Each row is a point on a tangle of strands that fork and nearly touch. The rows are in no order.
Two points are linked if the straight distance between their rows is under 107. Some points are linked to none.
Gomal: [31 -1 -20 17 -21 -30 19 -43 15 -24 -6 6 -62 12 21 16 3 -20 -11 -31 9 -86 11]
duru: [15 -20 27 1 40 -23 -58 33 8 -4 -5 0 0 15 5 13 -26 -3 27 14 -47 -24 11]
repaf: [-46 -16 18 -4 -17 18 37 5 -22 -22 -39 1 -15 -26 11 7 -13 -31 20 -31 27 -11 -28]
Roga: [37 36 -2 29 6 19 32 -9 11 4 -6 4 -38 -12 18 27 31 -16 -1 -9 -18 -31 31]
Zekof: [-17 39 -13 -51 27 -2 -4 24 -13 19 48 17 6 37 -1 18 3 16 -36 -22 29 20 28]
sirag: [-22 29 -7 -23 37 -32 33 4 5 5 12 5 -15 -7 -1 -25 42 14 17 -2 49 76 27]
baza: [28 27 -43 -8 10 12 -19 -23 39 9 12 4 15 -29 27 0 -12 28 52 24 -24 4 -46]
gari: [54 -39 -8 31 -30 -1 -26 -43 41 -19 2 4 -52 11 24 38 -30 3 -21 -25 -7 -61 -3]
tib: [-8 -13 5 -5 -7 18 36 2 -35 -41 -2 -6 -50 74 5 1 -7 -20 -8 -22 22 -63 -7]
govo: [-26 -49 -1 -7 -8 21 65 4 -28 22 -44 2 -8 -33 -5 -32 15 -31 11 -10 20 -8 -15]
boro: [-7 -34 -23 19 -20 39 2 -1 -3 16 9 -14 53 -23 9 0 -46 -21 15 -21 3 23 -39]
bev: [21 -45 -11 15 33 12 -5 13 10 8 -32 -1 5 -30 20 12 -14 -48 39 14 -45 -35 37]
zugi: [65 -17 -33 27 10 -23 -28 -42 21 -4 -12 -5 21 -34 0 -19 -9 -21 28 4 -25 -48 -5]
Ziv: [-6 -20 18 -48 35 -25 -46 35 35 17 4 -7 -8 -1 20 23 6 3 1 34 -46 -32 37]
Milob: [-27 -15 -22 -40 -20 -10 51 29 -14 5 11 45 -16 -8 -45 -22 29 -32 24 31 -29 15 50]
gedub: [-33 -16 -27 -25 53 -36 13 13 5 0 -8 12 4 -1 -8 -7 22 -8 -8 0 53 34 33]
Divun: [21 13 -21 -32 -19 3 -11 39 1 3 33 24 23 10 -34 -6 -66 5 6 -40 -42 -7 -8]
bibo: [15 50 19 22 2 -4 -3 -24 -36 -37 -40 36 -3 24 -27 21 2 19 -13 3 -5 28 13]
birek: [-2 0 3 7 -71 34 -30 34 11 -26 42 -46 25 20 -11 -9 -23 -12 -31 9 -53 2 -21]
bazu: [-2 -29 -8 -50 39 -31 1 -5 -3 18 -32 13 -1 -4 -27 -24 -10 0 -6 -4 6 18 61]
fuf: [-22 -7 26 -21 -59 45 45 11 -38 43 -13 16 -22 14 -13 12 0 34 -10 22 -19 -25 -6]
suku: [45 -13 -44 26 -12 13 -12 -48 27 -5 -5 -24 59 -36 -16 -43 -21 -23 20 17 -28 -9 -23]
mepu: [29 -32 -36 29 -58 26 -3 -29 36 -4 -7 0 46 -30 -27 0 -36 9 -21 24 -38 0 -6]
pesu: [-29 -11 3 1 2 -10 -54 -2 24 -54 11 -9 -2 21 8 6 -30 17 -11 -19 7 48 -24]
Pes: [-12 2 -5 32 -44 23 6 28 -28 -31 -30 22 -11 32 -35 18 10 7 -40 14 33 6 -10]
viri: [15 17 15 25 62 -28 3 -27 -18 12 -17 0 -11 -9 13 -10 24 -28 -9 -55 52 20 28]
Zasil: [7 -7 -35 -17 15 -6 53 -37 33 45 -6 23 -17 -37 2 6 25 47 1 8 20 37 6]
silep: [-51 26 45 -5 -57 11 33 -7 -10 -8 -30 -24 -32 -14 9 16 -10 -22 -21 -46 34 -36 5]
gamav: [8 31 -27 -29 4 8 -1 -1 -33 12 3 32 32 4 -24 -36 9 35 36 25 4 10 -61]
lebot: [-21 -20 22 30 -3 -22 43 4 -32 38 -30 4 13 -38 -28 -29 22 46 -10 26 28 14 -2]
mavu: [43 10 24 32 26 -16 -5 -1 -13 3 -5 5 -48 -5 3 2 5 -33 -25 -87 26 -4 16]
nure: [-21 21 26 -1 62 -43 10 -36 -27 1 2 -13 -5 4 17 -13 15 6 16 -18 79 2 -3]
novu: [-19 8 -16 18 38 -40 -58 0 33 -25 17 -30 53 -6 31 36 -21 -8 21 42 25 -19 -11]
dip: [32 46 -30 -26 -5 1 9 -26 18 9 27 -14 -1 -6 -2 -55 38 6 -11 -12 -12 1 -23]
nel: [10 -22 3 2 -20 0 -46 23 23 -15 44 -50 22 17 0 -14 -35 -20 -28 -16 -36 -8 12]
mep: [42 -25 -8 44 -54 58 2 16 38 14 -17 14 22 -41 -28 9 -13 11 -5 15 -52 28 -16]
tapu: [61 -43 -16 27 46 -18 -18 -4 -2 18 -24 3 -14 -16 16 -5 2 -45 19 -12 -14 -53 26]
kat: [-13 -51 -22 -29 11 37 23 -16 -51 26 -19 22 22 9 -23 -28 -4 -26 -5 -16 18 16 -8]
fenel: [-46 34 17 -83 -25 -23 -18 10 10 6 17 -8 31 3 -7 -3 9 14 -12 38 1 -10 28]
Ramot: [-1 2 -12 -19 -20 14 19 55 -15 40 0 38 31 -41 -46 -1 -41 -11 -5 -48 -16 -2 -10]
sime: [-62 4 14 -48 11 9 26 5 -41 21 38 8 37 44 -11 -9 34 -7 10 57 47 3 -23]
gekuv: [-3 35 26 -31 34 -30 -16 14 17 13 19 -13 -19 13 25 22 38 6 -13 22 -20 -13 52]
det: [30 -23 -24 -15 26 -23 30 27 -26 8 -16 20 -16 15 -36 -14 6 -9 -21 0 -25 -23 61]
Zogo: [17 13 -22 20 13 -12 50 -13 -12 51 -14 35 15 -40 -22 -11 31 34 12 20 21 37 2]
tufun: [-23 6 54 25 -39 -14 28 -2 -23 39 -35 -18 -6 -22 -11 -6 10 43 -33 25 26 -25 21]
Mele: [-6 42 31 46 15 15 -30 3 -25 -55 -40 15 19 27 -10 34 -3 -25 -1 20 12 46 -2]
timo: [15 -34 30 54 2 45 -61 40 -8 3 9 -53 40 33 23 8 -16 -17 -9 29 8 -7 -30]
milap: [31 31 -37 -6 4 -12 40 -3 24 5 9 12 -37 -13 13 9 32 18 28 15 -26 -43 -12]
Kegu: [13 -1 -8 24 28 0 3 47 9 -23 -2 9 -46 25 -11 -2 58 -14 -41 6 -22 42 33]
nema: [-14 30 17 31 16 46 -5 4 -22 2 -13 33 11 6 8 43 2 -5 7 -15 7 73 -5]
guva: [-16 -13 -6 27 18 -38 33 69 8 -11 12 9 -35 14 -11 4 56 16 -21 17 12 28 20]
lemu: [-14 18 -29 -44 4 -10 5 -27 -8 -5 6 10 -5 10 4 -40 8 55 27 2 34 24 -79]
sop: [-11 -19 -26 -22 -4 16 26 35 -16 7 -19 42 10 -30 -22 -25 15 -53 49 25 -32 7 10]
fulus: [3 41 3 -50 28 -36 -41 -14 20 -8 21 -8 -10 25 10 5 4 10 -21 -12 11 12 50]
Gil: [-32 -25 7 -23 -16 39 -33 12 5 22 2 -1 41 -21 6 7 17 -1 -3 59 -27 20 0]
bofak: [-7 -10 -22 26 -38 15 -24 -7 33 -47 -4 -2 -20 -4 0 17 -16 34 -45 -13 0 39 -45]
Fivir: [31 6 -8 32 -29 66 -4 34 1 1 -8 9 6 -14 -7 0 24 -28 24 33 -64 16 -6]
rerop: [-22 32 -4 -27 30 -30 52 -16 26 35 26 -4 -32 -37 25 -9 25 42 19 -30 37 40 8]
Loti: [-13 -12 -33 20 6 -18 -41 -4 28 -33 19 -31 69 6 -3 5 -26 -19 -3 38 12 16 17]
Sozul: [49 -17 28 16 6 43 -6 -9 -9 29 -16 12 -28 -9 9 4 -44 -2 21 -76 -15 -9 -51]
Tos: [-17 19 -26 -54 8 19 -15 -29 12 12 19 14 12 -1 18 -10 -13 41 3 -31 41 43 -53]
Dur: [-30 18 13 39 14 -33 62 -26 -1 -23 43 -12 -46 -22 9 -43 17 32 -6 18 26 22 38]
lifiv: [-6 -38 -20 6 -25 53 -8 -17 -37 2 -17 13 47 -9 -15 -35 -9 -32 16 15 5 19 -48]
vak: [-10 20 -2 13 -56 41 -10 47 14 -29 17 0 -8 15 -4 11 23 -16 -4 40 -45 4 -13]
Besot: [-61 24 -9 -56 -17 4 -5 -8 -10 -26 13 -3 49 7 -13 -17 -7 -27 -11 1 28 12 8]
Nusa: [32 13 35 -19 43 -44 -59 8 -15 0 -11 5 2 29 -12 -8 7 36 5 19 -13 -27 -8]
difik: [0 20 -3 3 -9 -1 11 -28 -14 -24 4 -14 -19 19 28 7 -7 -33 -5 -29 21 -73 -12]
nali: [-36 22 42 28 21 -37 48 -63 -19 -27 7 -24 -41 -5 20 -17 18 14 8 -18 55 13 18]
pabe: [-57 -46 11 -40 -13 12 15 10 -22 9 8 0 17 16 -17 -27 43 4 -10 48 31 22 -27]
sig: [40 22 44 56 -18 -4 -52 -19 -7 -15 -40 20 -33 27 12 42 -35 -3 3 -16 15 -45 9]
guzod: [-78 -26 -14 -48 -24 9 3 4 0 -27 14 10 9 22 -19 4 12 -7 -33 20 22 34 4]
fota: [-7 20 -6 -13 46 -19 -35 -23 11 -11 -5 -10 42 18 22 18 22 13 8 65 15 -21 4]
giv: [-19 -42 -11 14 -8 36 10 36 1 -17 -40 7 9 -26 3 6 0 -74 28 32 -32 9 35]
Guta: [-11 -20 26 4 27 -19 43 -9 -20 -11 -11 -3 -49 32 3 -7 11 30 0 12 0 -25 24]
detib: [-13 38 23 8 -40 -8 5 -11 11 -2 -13 -8 0 -52 0 6 -8 -11 -25 -43 12 -25 -12]
kubi: [23 -20 40 55 12 29 -50 -5 2 16 10 -58 32 1 42 4 -18 -22 30 -11 -18 26 -24]
ner: [37 47 -7 12 21 -2 22 11 0 26 25 3 -25 -10 6 10 17 -26 -22 -58 -6 -20 24]
noli: [21 -17 6 44 -13 -14 -16 -15 10 -13 25 -73 43 11 18 -16 -30 -33 39 -22 -23 28 -18]
pubo: [10 10 -20 -43 29 -16 3 -1 28 17 7 -1 -20 -8 39 1 20 25 57 22 -14 -35 -41]
ziga: [-23 2 2 42 -9 -30 66 38 -5 -4 39 6 -56 -5 -18 -21 11 32 -20 11 17 14 34]
sige: [-34 -6 -4 -5 8 -30 -26 -30 30 -45 -11 -6 -19 -18 26 17 -8 -9 3 -20 13 0 -15]
laz: [33 -13 -13 46 -33 30 -3 -20 45 -36 16 -14 0 -2 -7 17 -44 18 -19 -48 -10 48 -46]
bof: [28 27 -27 -15 21 20 -32 -19 8 9 13 6 18 19 19 14 5 18 12 27 -26 1 1]
nug: [47 -2 -19 -32 26 8 7 -17 20 54 13 8 -17 -5 16 26 9 27 -21 -9 -41 -34 40]
Lin: [-1 -15 71 -10 21 -45 -4 0 -24 -6 -27 -2 -39 17 -3 -18 14 13 12 9 -6 -27 -2]
poped: [21 7 8 55 -28 -9 -6 -17 36 -14 25 -49 38 1 8 21 -35 8 25 -35 -21 61 -29]
buzi: [-29 26 28 -25 -55 -13 12 14 0 10 -6 -3 10 -15 -17 5 25 38 -40 28 -21 -16 20]
tusam: [-12 18 -3 -41 19 15 1 11 -39 27 15 23 41 40 -8 -14 24 8 36 56 -2 -12 -42]
tomem: [24 20 10 -35 -10 -12 -47 18 10 20 30 -15 20 -14 -13 -22 -28 1 -26 -35 -35 -22 5]
Lilo: [30 -15 17 20 -11 -2 -5 -38 13 28 -26 5 -44 -6 27 36 13 54 -22 -8 0 -27 -25]
Lipe: [3 -12 -15 -3 -10 -42 54 27 -24 2 -13 33 -6 2 -57 -30 11 10 5 33 -10 -8 48]
vidon: [-26 3 9 -20 -6 -19 -13 -35 25 6 4 -20 8 -55 36 8 -7 -30 -3 -46 14 -21 3]
loze: [-35 -37 22 -27 -13 11 57 7 -25 -32 -3 -1 -69 56 3 7 0 14 -6 9 -9 -33 14]
zir: [-7 -41 24 11 19 37 -54 29 -6 9 -18 -17 26 21 15 16 5 19 -30 47 -4 17 -21]
duda: [31 37 12 41 3 -9 -27 -39 -11 -35 -23 24 -23 15 3 33 -24 13 12 -33 1 0 -15]
dez: [36 -18 17 34 -23 21 -33 -5 8 0 -24 5 -70 42 25 48 -43 -3 5 -26 7 -62 11]
kob: [-27 50 -27 -51 -21 -8 4 47 -1 26 53 21 24 -2 -26 5 3 -7 -20 -18 17 17 24]
Zab: [3 -24 4 16 27 -11 -42 -32 5 -27 25 -59 61 34 18 -11 -43 -41 33 8 -4 25 20]
zup: [9 -26 -6 23 -21 23 -6 47 -12 19 -2 2 35 -35 -19 -9 -49 -14 -11 -51 15 7 -41]

A fork is a point with three links, a tip a point with one. Leave the first point through the second and follow the links. Name the first fork or tip that comes.
suku / zugi -> Tos
duda / sig -> kob
novu / fota -> Kegu
ziga / Dur -> noli

Name the points in between on the shortest way along the links from the first point to the second, in order.
noli / ziga -> Zab, Loti, novu, fota, bof, baza, pubo, milap, Roga, ner, mavu, viri, nure, nali, Dur
duru / sig -> Nusa, Lin, Guta, loze, tib, difik, Gomal, gari, dez
sige / birek -> vidon, detib, silep, repaf, govo, kat, lifiv, boro, zup, Ramot, Divun, tomem, nel
tomem / bev -> nel, birek, vak, Fivir, mep, mepu, suku, zugi, tapu
